Points on a hilly landscape, in no order, each with its height.
From any point a ball rolls to the lowest of the 2 points nearest to it. It stops when none of these is lower. Distance is the straight distance between rows; heights are no part of it.
z_238 (h 514): [ 17 -38  41 -67  10  10  -4  14   3  22 -18   4  -8 -15 -53  18 -20  28
  24  15  25   4 -21   7  -5 -16 -10  12  26 -11  27 -24 -67 -11  13  -1
 -17 -12   3]
z_346 (h 598): [ -8 -19 -20  -1   4 -16  17 -23  29  -1 -66 -19   4 -28 -20  52 -24 -30
 -25  -5   1  56   6   3  -9 -17  -9   9  19 -11 -12 -60   4 -49 -20  44
 -29  15 -38]
z_121 (h 543): [ -2 -47  33 -45  20  -1  13  20   6   5 -60  15  10  -9 -32  32 -23  20
  10   2  -2  45   6   7   5 -11 -11   3  36 -10  38 -53 -52 -13 -16  16
 -12  12  -6]
z_179 (h 777): [ -2 -19 -24  -3  -6  -9  -8 -29 -14  22  16  -4  18  11   3  14  29 -16
 -21  14  30  -3  17 -34  19  -9   1   8   1 -13  -8 -17 -34 -12 -28   8
 -16 -11  -1]
z_6 (h 649): [ -3   7 -15  15  39 -11  24 -25  32  -2 -33   1   9 -23 -38 -18 -51 -26
 -10 -17 -35   1   0   8 -28  -8 -27  33  21  -6 -10 -38 -15 -28   8   9
 -25  20 -17]
z_360 (h 267): [ -7  20  22  53  36  16  53  24  56  -5   3 -40   5   8 -25 -25   6  18
 -22  13  26  29  -9  12  -7 -10 -11  49  25 -10  -2  40  11  16  49   4
 -10  24   7]
z_399 (h 435): [ 11  60  16 -29   8  -5  13  28   8  21  48   0  54  -2 -21 -23   7 -20
   0  10  49  24  -1 -26  -1 -19  -2   8 -20 -58   0  11  -8  29  60  14
  17 -19  -8]
z_454 (h 725): [ 31   6 -43 -54  21  19   2   2 -30 -18  15  13  -1  46  12  35  14  18
 -15  25 -10  28 -10  12  -4 -27 -15 -16  21  37  16  39 -33   5  -9 -37
  16 -38  -2]
z_328 (h 341): [ 32  54 -29  26  24 -45   5  38 -21  27  29 -43  16 -18 -24 -24  23   6
  -4 -14 -20 -23  -7   0 -38  25   4  41   8 -18 -24 -32 -13  30   6  20
 -20 -12  16]
z_875 (h 291): [ 10  67  -4  19  30 -17  20  15  14  -3  31 -18  34 -22 -33 -54  -5 -12
 -11 -19 -21  13  10   9 -20   1   5  16  -2 -16 -37 -26 -14  22  36  -7
  -8   8 -16]
z_220 (h 700): [ 21  28 -21 -33  17  16 -19 -15  -5 -22  49  -9 -30  51   1  -7   8  16
   2  49   4  -8 -23  21   7 -24 -39   9  24  29   1  72 -18  -4  21 -43
  -9 -23   3]
z_978 (h 551): [ 31  -4   9 -33 -22  32 -19   0  -2  44  -7   1  28 -26   6  14   9  51
  26  31 -25 -31  -3 -45  15  33  -1  11 -14  16 -27  -6 -38  27 -48 -13
 -20  15 -34]
z_213 (h 629): [  5   3   7 -19  29  23  14 -26   9  -9  22  26  41  -1 -16 -27  -7  47
   3  -7  -7  -3 -19   8  13   7  29   0 -22  11 -12  -4  -8  26  13 -21
  23  -9 -14]
z_657 (h 524): [ -4  26  39   4 -26   9   7   1  17  18  25 -11  51 -42  -7 -37  22   4
   6  -7   7   6  -4 -31   5  27  11  22 -44 -47 -21 -20 -20  53  26   1
   7  11 -15]
z_968 (h 301): [ 22  29  31 -39 -19  -3 -20  33   9 -10 -21 -18 -29  -4   3  10 -18 -15
  22  18 -34  21  -3   9  -5   6 -38 -24  18  24   5  -3 -62   7 -16 -17
  -8  33 -10]
z_198 (h 613): [  8   5  51 -20  21   0  17  24 -32 -42  19  21  19  24  -8 -41 -20  37
  23 -42 -27  -9 -36  32 -18  10  16 -26  -9  28  46   0 -17  13  18 -18
  26  -8  24]
z_916 (h 512): [ 18 -36  41 -20 -36  32 -13  35  -2  51  10  12  -5  -8   2   5  13  64
  40  10  -1 -48 -23 -20  24  39  19   2  -4  20   6 -10   3  20 -31 -20
   2   7   0]
z_400 (h 482): [-32  -7  71  27 -30 -24  27  37 -11 -14  14  26  31 -15  22 -41 -16 -13
   7 -50   3  -9  -4 -18 -10  18   9  21 -25 -16  49 -20  -8  10  20  15
   2  21  17]
z_805 (h 676): [ -4 -74   5  -1 -13  17  17  19  -4  34 -36  21  16   6  35  41   1  24
 -18  14   7  21  11 -34  30  33   0   1  -4  10  27 -25 -27  16 -46   4
  -6  28 -13]
z_816 (h 286): [ 25  26 -21  59  -9  -6  27  41  17  18  10 -29  15  -7  27   2  33  28
  -9 -20   2   9  11 -13 -12  30  18  17  -6   0 -26  17  42  33 -12   8
   5  21   0]
z_430 (h 255): [  8  -3  53 -14 -46  -5 -30  43 -22   7  21  12 -29  15  31  17   0   6
  41   3  24 -58 -21  -8 -19  -8 -27 -23 -21   0  16  61  27   1   1  -9
   3 -27  17]
z_841 (h 693): [ -1 -17 -89 -11  38  -5 -17 -64  -5  10 -25 -34 -19  17 -37   8  23   9
 -29  -7 -14  29  -7  47 -14 -19  31 -19  45  36 -24 -21   7 -35 -29   4
  14 -19  10]
z_189 (h 377): [-55 -20  19  16  12   7  46 -83  11 -46 -13  39  29 -35   8 -22 -39 -36
 -18   8   2  -5  15   2  13   4   4  60  -9 -16  16 -18   9 -32  20  -6
   2  29 -31]
z_534 (h 713): [  9  17  11  -9 -14 -20   4  19  -2  16   5  21  54  -3   3  23 -11 -30
 -11  -9  -6   8  14 -55  -7  11 -24  22 -30 -30  16 -28 -49  11 -13  38
 -23   4 -26]
z_731 (h 846): [-30 -31  26  23 -60  22 -43 -54  -7   3  50  10  -8  13  15 -31  44  19
  13  17  12 -65 -28 -44  31  19  19  41 -23 -17   1  16  11  25  -7 -30
 -10  11  26]
z_16 (h 572): [  0   1   8 -29  18 -16  11   5  14  18 -54 -10  21 -21 -40  41 -20 -22
 -12   5  14  56  12 -18 -17 -14 -11  18  20 -24  14 -65 -48  -4  -1  53
 -39  19 -25]
z_457 (h 285): [ 13  41  38 -67   4  -3  -1  32  10  -9   8 -10   6  -5 -15  -8 -34  -5
  21  15  -1  33  -1  22  -9 -27 -26 -27  -3  -1  13  13 -48   7  25 -29
  -4   1 -21]
z_384 (h 483): [ -1  31  25   4   1  29  28  31  27  26  36  18  72 -19  10 -11  -5   5
   0  16  26   1   2 -36   1  10  -7  19 -29 -39  -6  34   1  49  37  14
  12   8 -30]
z_250 (h 444): [ 15  -3 -14  44   8  -2  13  32   4   2 -29  13 -23 -18  -6   8 -16   8
  18 -31 -39 -17   5  16 -26   6  -7   0  -4   0   3  12  40  -1 -12  20
   1  -3  14]
z_371 (h 581): [ -4  -6  -1  -4  39  12  11 -35  -3 -64  16  22  20  61  17 -30 -22  27
  -7   5 -17   1 -39  30   8  24   0  17  11  58   6  52  -5   6   4 -36
   2  29 -26]
z_931 (h 536): [  1   3  -5  10 -26 -18 -33 -10   9  26 -36 -41 -47 -24 -16  11  20 -26
   1  -2 -10   7  23 -14  10   3  21  -9  15   2 -20 -45  -4 -16 -21  -9
 -22  10  13]
z_124 (h 657): [  7 -62  53 -28 -20  35  25  24  14  13 -38  26  17  -5  44  39 -22  20
  15   9  18  -4   3 -14  23  26   4  -8  -3   9  32  20 -11  19 -23   1
   1  33 -17]
z_432 (h 644): [  6 -32 -49  -2  18  -8   5  16  14 -11 -40 -54 -50  24   6  30  14   9
  -4 -11  15  49  -6  35 -13 -20   5 -43  55  41   5   7  36 -32 -11   9
  14   1   7]
z_570 (h 382): [ 16  52  21  -1  22 -29   5  33 -11  13  53 -22  22   4 -49 -27 -12  -2
   9  26  33 -13 -27  -2  -6 -31 -31  38   4 -47  -1   2 -21  18  52  11
 -25 -29   2]
z_165 (h 429): [-20 -50 -27   8  15  -5  -1  -9 -35 -26 -38  38  -5  12  -6  27 -22  12
 -20 -23 -19  -2   0  35 -14 -12   6 -30  11  15  23 -28   4 -35 -31  19
  10 -29  20]
z_497 (h 347): [ 33  51 -26  23 -13 -16   0  75  -1  26 -11 -30   3 -25  33  11  19   7
  22  -1 -25  11  11  -9 -15  26 -11  -6   3  -1 -28  17  24  30 -26  33
   0   9  10]
z_76 (h 445): [ 24 -11 -31 -10  30  -3 -16 -17 -22  16 -11  -8 -17  14 -38  -9 -12  10
  -4  15 -15 -15 -22  10 -13   4 -28  24  39  23  -5 -16 -45 -22 -17 -20
 -39  -7   8]
z_32 (h 200): [ -9  45  18 -26  25 -11  25   1  19 -17  16  -3  34   2 -25 -40 -46 -33
  -1   8   8  22   1  10  -3 -18 -21   8  10  -9   9  -9 -25  -8  45  -8
   3  16  -8]
z_749 (h 812): [-20  40 -27  27 -16  -4 -13 -47  12 -42  -5  -7 -23  -7  43 -17  15 -38
 -15  -5 -37  16  12   6   1  14   0 -16 -18  29 -53  18  26  -7 -19 -32
   1  10 -21]
z_135 (h 885): [ -2  29  17 -11 -49  -9 -51 -17 -35 -34  38   5 -32  35  41 -24  29 -18
  -4  10 -20  -8   6 -19  36  26   8 -21 -24  31 -14  -2 -11  -3 -28 -52
 -16  20   0]
z_830 (h 535): [  0 -15  -6 -10   0  27  11  10  14   9  18  57  21   7  34  35 -45  12
  13 -15 -14 -50 -13 -10 -26  -7 -16 -14 -23  -5  24  46  22  10  -1  16
   4 -24 -20]
z_569 (h 548): [-14 -26 -37  45  -8  11  -3 -38   5   4  19  17 -30   6  -1   1  22   4
 -16  10  37 -31  13   1   4 -31  25  25  -5 -37  -3  48  53   2   9   9
   3 -37  35]
z_674 (h 537): [-21  17  -8 -40  33  14 -18 -46 -11 -67  26  27  -8  47  -6 -38 -28  -2
  -2   7 -24  -3 -20  48  -6 -13  -1 -28   2  42   0  43   0 -12  34 -32
  21   1 -13]
z_974 (h 254): [  9   0 -42  16 -18 -19 -37  10  -7  13  -7   0 -46  14  31  11  17 -19
  15   9  -4 -34  16   5   8 -21  10 -49   6   6 -11  28  31 -29  -6 -12
  11 -44  48]
z_838 (h 330): [ -1  25  41  47   6  -4  24  28  10  10  34 -32  14   7 -30 -25  21  21
  -1  24  45 -11 -17   3   1 -10 -35  60   5 -46   7  35  -3  25  52  13
 -21   8  18]
z_86 (h 197): [-27   2   2  32  16 -18  20 -29   1 -57  -7 -42 -21  33  -4 -22  39 -25
 -43 -23  26  60  14  36  20  -9  24   0  13  10  14  -4  35 -16  33  -1
  30   3  18]
z_685 (h 831): [ -3  72 -35  38 -10 -19  -8  14  -7 -28  17   9   0 -10  24 -18   2 -28
  -9 -28 -42  14  12   3 -29   0  -1 -31 -31   4 -32   8  38   6  -3 -25
  15  -7 -14]
z_637 (h 290): [ -9  10 -21  36   4 -44   4  20 -11 -27  -7 -51  -9   7 -10 -18  41 -25
 -34 -47  -8  46   8  10 -14  13  24 -22  10   6   2 -33  23  -6  -2  14
   9   3  29]
z_694 (h 652): [-25   2 -53   6  36  48  12 -73  15 -30  29  35   1   6  14  -7 -18  11
 -19  29 -25 -22  -1  22  21  -7  14   7  -5  13 -36  53  50  -1  21 -13
  22  14 -46]
z_518 (h 694): [-16 -41  34   7 -16   3  20  27   0  28 -29  15  49 -11  16  37  -3  -6
 -11 -12  10  23  15 -49  14  31  -4  24 -16 -28  31 -41 -28  18 -11  37
 -17  42 -13]
z_706 (h 575): [ -7  17  30   4  12  -8   9  12 -38 -15  46  25  27   8 -15 -52 -10  -1
   6 -41   2 -21 -25  20 -24  -4  26 -16 -36 -21  25  -6   4   9  45  -6
  18 -40  28]
z_324 (h 835): [ -7 -61  10  10 -55   1 -32 -38 -20  48  39   9  -1  -8 -11 -23  34  20
  16   9  27 -71 -19 -44  22  29  33  36 -12 -16   4 -37 -17   3 -20 -23
 -14  -7  33]
z_333 (h 185): [ 18   2   5  12  36  17  49  18  46  22 -16 -45  22 -19 -21  -3  20  38
 -17  -2  36  36   3  -5   7  18  21  28  21  -4 -21  10   2  16  16  19
  -6  31  -9]
z_204 (h 403): [  9   7  -1  35 -15 -44   1  41 -48  -4  17 -15  -3  19  31 -12  32 -17
 -17 -39 -16  12  -1 -16  -8  30  -4 -13 -26  19  13 -29  -9  10 -23   3
 -11  14  22]
z_778 (h 823): [ -1 -35   4  11 -17 -17 -12 -19 -17  56   2  13   1 -23 -31  -5  19  20
  15  -5  29 -53  -8 -31  10  -5  31  40  -8 -52  -5 -45  -7  -4  -6  23
 -22 -38  24]
z_679 (h 625): [ 15  28  12   0  10  -8 -12  38  19  -7 -19 -54 -74  12   6  -5  14  13
  11  -2 -21  27  -8  31   2  14 -13 -36  46  36 -10  14   9  -6  17 -31
 -16  29   9]
z_80 (h 873): [  7  28  36   7 -42  -7 -40   9 -14 -16  41 -26 -48  23  21 -36  22  14
  26  15 -14 -44 -11  -4  25  38 -17   6  -8  15 -21  26  -7   6   2 -44
 -19  30  13]
z_288 (h 810): [ -2 -18 -21   0 -18   6 -22 -43   7  53  16  30   9 -29 -15   4  -7   2
  15  14  14 -78   8 -40  -8 -20   9  24 -27 -44 -17  -7  -2 -14  -6  21
 -19 -54   0]
z_914 (h 433): [ 24  29 -20  27 -21 -35 -17  42 -18  63  22 -60   3 -11  18  -6  64  16
  11   8  18 -41  -2 -28   3  40  26  20  22   1 -37 -29  16  21  -7 -20
   2 -16  31]
z_575 (h 677): [ 37  25  -7  -1  27  -5 -22  -6 -12 -13  31 -47 -32  32 -23 -33  36  23
   1  29  15   1 -30  32  15   5 -22  10  46  40 -22  34 -13  -9  15 -40
 -15  -1  31]
z_767 (h 518): [ 26  -5   6 -21   2  27   9 -13  26  35   3  13  21 -31 -33  -9  -7  31
  24  11  -9 -41 -13 -22 -11  12 -16  32   0  -8 -19   2 -35   4 -12   8
 -31  -2 -22]
z_683 (h 491): [  6  -8 -13  10   6   4   4  20 -20  -2 -10  42  19   0  -1   3 -55  27
  18 -30 -57 -53 -17   3 -40   4  -8 -29 -12  22  15   2  21  -9 -17  14
  19 -27   8]
z_287 (h 349): [ 10  17 -12  40 -14  -2   6  38 -20 -14  28 -10  14  39  49 -14  20  10
 -16 -14  -9  11   7  -9   8  26   6  -3 -19  25  -9  33  17  31 -19 -21
  -2  12  10]
z_404 (h 443): [ -6  -6  40  33 -13 -37   5  48  -7  -5 -10 -12   5  -8  22 -15   2 -19
 -15 -33 -24  17  14 -11  -7  33   3  13 -22   7  34 -59 -11  20 -19  24
 -12  51  25]
z_428 (h 538): [ -9  21  34  29   7 -28   5  25  -6 -20  14   7 -14  -3 -22 -26 -12 -26
   6 -34  26   2   7  28 -11 -20   6   1 -13 -40  19   8  17   0  52   9
  15 -30  23]
z_183 (h 467): [-20  23  26  -2 -39 -24  -9  34  23 -12 -32   0  -7 -30  19  26  -1 -64
  10 -14  30  46  28 -19   4  -3 -19 -15 -10 -49  22  -1  18   5  14  33
  -9  15 -14]
z_851 (h 383): [ -1  17  47 -44 -54  -5 -45  20   2   6 -20  23 -14 -25  22  31 -31 -33
  42  -1  -7 -12  15 -13   6  -6 -25 -51 -27 -10  10  20 -14   1 -16  17
   2   0 -12]
z_42 (h 763): [ 24  -1 -43  -5 -11   0 -10 -27 -10   8   9 -15  14  28  26  25  30 -14
 -32  24  -1  36  11 -26  20  -2 -24   1   1  32 -19  -6 -30 -10 -49 -17
 -23   8 -29]
z_149 (h 481): [ 21 -11  -3 -37  32  12   8   3   3  15  -3  -6  25   2 -48   3 -49  20
  11  18   3 -15 -21  -7 -23 -15 -47  42  35  -7  18  -5 -59  -3   0  12
 -40  -8 -14]
z_338 (h 585): [-20 -39  62   5 -10  14  19   4  12 -18 -18  23 -10 -12  22  -1   3   0
   5 -17  47  14  23  14  19   1  19 -17  -8 -13  27   9  31   0  16  11
  42   8   8]
z_680 (h 508): [ -3   6 -51  45  24 -19  22  10 -28  16  26  26  22  16  -5   1  -6  -3
 -26 -23 -13 -27   0 -23 -29 -15  10  19 -29 -18  12 -17  20  -2  -9  28
  -9 -46  16]
z_278 (h 549): [ 12  18 -32  13  16  -4  -8  17 -37   9  45  28  31   9  -4 -20  11  28
  -4 -16  -3 -27 -23  -5 -15  -9  27 -12 -30 -10   5   7  16   3  17   6
  27 -62  19]
z_868 (h 637): [-10 -32   2 -27  30  44  25 -53  25 -21 -25  14   7   6   3  18 -21  37
  -5  38   6  16 -12  20  35  12   1   8  30  31   4  26 -12 -13 -15 -19
  11  33 -25]
z_737 (h 325): [  5  -5  37   5 -48   0 -31  10   9 -16  -7  12 -42  -9  21   6 -23 -12
  31  13  -4 -50  -1 -15  -2   8 -35  -1 -17  -5   3  40   4 -12 -24   2
 -35  15  -3]
z_441 (h 473): [ 34   0  15   1 -47   0 -22  53  -8  74  15 -16  -1 -23  -2   3  40  35
  30   8   8 -31  -4 -28  26  48  27   6  -1  -9 -33 -27  18  37 -13  -2
  11  -1  18]
z_67 (h 527): [-14  -6   9  -3   0 -23 -14 -27 -36 -39  26  22 -16  33   8 -30 -10 -21
  -7 -26 -18 -29 -17  17 -10  -3 -13   5  -5  23  37  -8 -39 -27  -2 -12
 -16 -18  10]
z_882 (h 405): [ 24  -5 -29  -9  17 -14 -60 -14 -20  -2  -5 -26 -45  42  -4  10   7   2
  -7  25 -46 -27 -22   6 -19  11 -37   1  49  60  -9  11 -29 -47 -48 -34
 -45  12  17]
z_559 (h 653): [ 25  20 -22  13  -5  -7 -15  21  12   8   4 -59 -54  28  14   2  57  26
   5  37  26   8  -6  15  10  -1  -7 -12  42  28 -25  49  28  -7  10 -26
  -7   4  28]
z_529 (h 400): [ 17  26  -7  46 -10  -5  -7  71  13   8 -33 -15 -45 -11  30  21 -26 -14
  26 -12 -45 -12   5  14 -46  20 -29 -10  15  14 -13  19  28   5 -25  23
 -21  30   7]
z_388 (h 389): [ 16  38 -19  38  -5 -56 -18  42 -35  64  13 -35   3 -28 -14   0  27  -7
  15   2 -10 -69   5 -20 -30  16   4  37  15 -25 -27 -38   6  14 -12  22
 -19 -44  39]
z_449 (h 635): [ 10 -26  38 -32 -27  38   1  19  23   5 -22  -5 -22  10  26  21  -2  11
  11  13  37  37  11  -5  51  15  -3 -27   6  21   3  27  -4  13 -12 -15
  15  49 -22]
z_105 (h 596): [  4  -5  27  -5   0  15  36  -3  14   0 -37   4  31 -17   4  -4  -8  24
   5  -9 -11  18  -6   2  13  33  28 -19  -9  19  -9 -26  -6  28  -8  -9
  26  26 -14]
z_232 (h 597): [  8  40   3  24 -13  -4 -25  28  10 -23  -6 -60 -59  -7  -1 -32  23  -5
  15 -18 -40  28   9  35   6  39  14 -47  15  30 -39  -7  38   6  11 -45
   9  27  18]
z_530 (h 624): [-15   3 -15  21  25 -11  25 -30  34 -14 -52 -33   5 -32 -34   2 -22 -26
 -22 -31 -26  44   4  29 -26  -3   7   3  30   4 -12 -56  16 -20   0  16
   1  19 -24]
z_722 (h 515): [-26 -42  62  12 -34   9 -12   4   9  14  -7  18  11 -32  -3 -13 -16  -2
  25 -27   2 -40  -1 -26   0  22  12  21 -28 -31  26 -22  -3  23  10  13
  -6  15   3]
z_309 (h 732): [ 17  46 -30 -16  20 -22   0  30 -17  16  25   4  21  12  -7  25 -21 -40
 -12   3 -10  31   6 -32 -23 -19 -42   8   5 -10  14 -26 -43  -8   3  28
 -22 -16 -14]
z_783 (h 547): [ -1 -21   7 -58  37  18  19  17  22  18  -8  24   2  -7 -52  23 -48  33
  18  12  26   9 -12  24 -22 -44  -1 -11  17 -30  37   5 -23 -13  25  15
   1 -39   9]
z_263 (h 792): [-10  51 -37 -15 -11  -3 -14 -48  14 -37 -10  -5 -10 -26  34  22 -15 -62
  -8  16 -19  48  26  -2  11 -31 -17 -40  -9  11 -43 -15  19 -32  -5  -8
  16   8 -38]
z_554 (h 381): [ -8 -22 -39 -11  -7  -2 -19   4 -24 -13 -46  25 -18  12  22  36 -29  -3
   5   1 -54  11   4  28  -5  -4 -13 -60   9  42   7  -1  20 -19 -38   1
  29 -12   7]
z_63 (h 500): [-10  17  29  39 -23 -28  -6  36  11  -6 -12 -29 -57 -15  -2  10   8 -49
   9 -14  34   6  23  11  -3 -18 -24 -11  -2 -34  20  12  30 -17  28  23
 -20   7  24]
z_218 (h 648): [ 10  -6  20 -57  48  18  19  -3 -12 -15  22  17  39  26 -36 -36 -12  39
   2 -17  11  20 -20  35   7 -13  35 -17   1  20  28  -4 -33  19  32 -27
  37 -21   9]
z_589 (h 326): [ 12 -24 -45 -22 -10 -13 -35  -5 -39  -4  -6  35 -30  33  20  13  -8  15
  13   6 -46 -41   0  23  -3 -14  20 -52   8  38  -8  20  11 -31 -41 -12
  29 -35  31]
z_966 (h 859): [ -8  17  58  23 -59   4 -36 -12  -5  -9  41  -7 -15 -12   3 -38  29  23
  40   1  -9 -78 -17 -20  -4  17  12  30 -17 -10 -16  14  19  25   8 -42
   1  -5  23]
z_980 (h 357): [ 20   2  -6 -21  -9 -22 -37  26 -13  -5 -32 -38 -52  27   2  27   0 -14
 -10  14 -65  20   1  -1 -30  -7 -59 -20  43  48  11 -15 -46 -17 -38 -25
 -17  22   7]
z_424 (h 794): [  7  22 -48 -20 -17  -7 -34 -36   4  48  35  26  24 -22   9  16   8 -22
  -9  20  -5 -42  24 -49   1 -29  -2   2 -26 -25 -28   9 -11 -12 -23  -7
  -7 -38   1]
z_394 (h 565): [ 18  39 -15  -8 -19 -19 -33  11  -2  12 -12 -39 -39 -21  -3 -15  44  -3
  17   0 -31  18  11   5  12  18  30 -46   2  31 -43 -39   1 -10 -15 -27
  15   6  27]
z_279 (h 486): [-23   3  16 -12   4  -9 -21 -75 -20 -65  -1  16 -18  11  -7 -39  -3 -23
  -7 -11 -18  -3  -9  30  29   4  20  -5 -13  22   7  -4  -9 -16  23 -28
   7   6  -1]
z_273 (h 561): [-12   8  54  20  -9   1  40  -7  37  -4 -21 -28  28 -48  -1 -21  30  -6
  -2 -15   9  45  24 -12  16  26  28  16 -25 -18  -4 -38   8  32   9  -2
   8  42 -18]
z_833 (h 590): [-29  -8  20  10 -10  22   1 -44 -15 -39  58  21  19  34  23 -27   9 -10
  -9  11  24 -19  -2   0  22 -11  -2  12 -29   0  11  37   4   7  26  -7
  14   1   3]
z_345 (h 427): [-33   3 -10  -6  10  19  14 -84  24 -35  18  12  27 -29 -14 -33 -34 -28
 -18   8 -17 -10   1   5  21 -12  15  27 -24 -11 -30 -20  -6  -4  28 -19
   7   4 -50]
z_48 (h 773): [  4  45 -31 -29  15 -11  19  -5  16  -9 -37  -4  30 -19  15  26 -37 -63
  -1   8 -35  63  17 -11  -6 -27 -28 -27   4  15 -12 -41   2 -19   4  15
  19  23 -65]
z_323 (h 516): [-37 -15  -9  33 -11  45   2 -41  35   5  25  28  -1 -20 -10  10   4  -3
 -12  23  38 -35  30   0  12 -37  22  32 -28 -66 -20  50  64  16  42  10
  22 -19   6]
z_835 (h 615): [ 25  -6 -27 -14  23   7  15  46  29  22 -42 -20  -8 -16 -13  29   4  17
   6  -3  11  38  -3  25 -19 -14   1 -46  29  19   0   2   6   8   0  23
  18   7  -4]
z_264 (h 620): [-36  -6 -18  -6  15  40  15 -60   3 -45  27  30  18  33  34   6  -6 -12
 -37  50  24   4  15   9  30 -26 -12  22 -17   4  -1  49  38  -5  31  -2
  28  21 -23]
z_243 (h 550): [-13 -38  57 -15 -19  18   1  -8  17 -11 -39  45 -25 -35 -14  -2 -34  11
  36 -24  -1 -42   3  16  -1   3  21 -26 -18 -12  24   5   7  -2   7  14
  18 -10  -3]
z_819 (h 275): [-46 -31   1   7   2 -17  26 -53 -14 -38 -20 -13   3   2   0  -2  22 -25
 -47 -13  56  55  33  26  39 -20  35   8   0 -15  21 -28  24 -18  16  16
  31  21  -6]
z_43 (h 752): [ 27  42 -58 -17  19  -5   4  21  14  17  -8 -19  27   4   0  39 -18 -26
  -7   1 -62  50  -5  -4 -28 -25 -35 -33  23  20 -14 -21 -21   4 -13  17
  -4 -10 -18]
z_385 (h 478): [-34 -24  -8   3  15  49  19 -76  28  -2  31  34  14 -34 -22  -7  -8 -13
 -14  24  16 -31  14 -13  10 -31  33  23 -39 -49 -23   8  25   6  34  -4
  28  -9 -26]
z_571 (h 579): [  5 -47 -20 -14  -3  33 -14  -4  -3  25  11  16 -16  18  16  29  19  32
   7  25  51 -36  -3   2  12 -21   5  -6  -1 -15  -3  72  35  -6 -13  14
  18 -24  25]
z_166 (h 580): [ -3  -8  -9 -25  45  18  38  23  12  10 -26  29  14  -9 -20  16 -51  22
  23 -10   5  13  -2  41 -16 -24  16 -36   7  -2  25   5  11   6  23  17
  35 -21  -2]
z_480 (h 468): [-18 -44 -26  40  11 -27   2  26 -45  10 -18  18   2  13  -2  31   1   5
 -23 -32  15  -1  12  -1 -14  -6   3  -6  -9 -16  33 -20   8 -23 -16  27
  -9 -31  27]
z_112 (h 670): [-10 -19 -64  35  21  -5 -10 -43  21  -9 -37 -43 -40  14 -16  13  22 -20
 -30 -16  -7  26  -8  38 -27 -17  13   0  39  21 -27 -14  44 -42 -26  24
  -7  -3   5]
z_750 (h 612): [  0 -39 -11  -7  37  16  16 -10 -11 -28 -27  12 -11  37  19   1  -3  36
 -10   1  -3  28 -23  30  23  26  11  -1  25  54  13  25  12   0 -12 -16
   6  20 -17]
z_807 (h 262): [ 27  -5 -25  17  24   1  34  27   5  44  -4 -34  37   0 -38   5  28  33
 -13  -5  18  26  -8 -18 -12   7   6  38  10 -11   2 -36 -27  20   4  28
 -18   9  -6]
z_754 (h 504): [ -8 -32   0  26  -9 -34 -20   2 -12   4 -22   0 -35 -11 -36  -5   1 -19
 -14 -41  -1   5  19  -4 -13   5  11  -1   4 -28  11 -69 -10 -38 -15  23
 -32 -13  34]
z_727 (h 322): [ 15 -20 -51  -4  45   9  42  13 -13  35   3  14  60  13 -29  31 -11  21
 -24  -3   9  31   0 -34 -20 -15  -6  39  20  -8  20 -40 -37   6 -16  21
 -28 -12 -25]
z_314 (h 329): [-59 -53  -8  10  13   2  40 -65   4 -21 -27  21   7 -23  -3  15  -4 -33
 -39  -3  42  26  29   0  13 -14  13  48   8 -42  15 -39  12 -35   0  28
   7  10 -12]
z_340 (h 431): [-20   2  15 -28 -19  -5   0   9  17  -2 -35  26  13 -27  28  37 -26 -56
  11   6  25  20  24 -10   9 -19 -13 -46 -33 -32  18   1   6  -8  -1  39
  26 -11 -19]
z_967 (h 573): [  5 -19  -2 -41   3  34  -2  -4  14   6   3  39   6  -4  11  31 -11  10
   9  22  27 -14   7  11  10 -30  -7 -33 -15 -16  -2  61   3   0  -2  11
  16 -31 -15]
z_742 (h 660): [-24 -44 -33   3  37  45  26 -70  14 -21 -30  29 -13  -5  -6  13 -22  10
 -11  26   8  -5  -1  40  12  -7   4  13  20  15 -20  34  29 -26  -2  11
  11  20 -36]
z_859 (h 745): [ 24   0 -67 -27  25  11 -11 -21 -26  -9   3  -9   2  41  42  39  32  14
 -36  28 -19  39  -1   0   1  -8   0 -16  21  59 -20  25 -10   0 -54 -31
  -2  -6  -9]
z_869 (h 560): [-35 -16  47  -1 -44 -18 -17 -21 -46 -45  41  30 -19  43  13 -32   9 -27
   8 -16  19 -23  -7  -1  13  -6   4 -11 -36   4  48  17   0   0  -2  -3
   6  -8  27]
z_41 (h 611): [-17 -37  67   8 -31  37   4   7  40  -3 -18 -13 -24 -10  20  -4  15  19
  13  21  43  15  14  -5  47  17   8   6  -7 -15  -3  35  33  17  19 -19
  11  35  -5]
z_595 (h 168): [ 18  21  11 -11 -34 -13 -43  35 -38  19  31   5 -13   9  46   2  26 -10
  27   7  16 -35   8 -18   2  -1   7 -38 -25  -4 -10  26  26   4  -8 -12
  20 -48  33]

Where does a ball stop that starts at each point below?
z_218 -> z_595
z_263 -> z_816
z_220 -> z_595
z_571 -> z_86
z_449 -> z_816
z_978 -> z_32
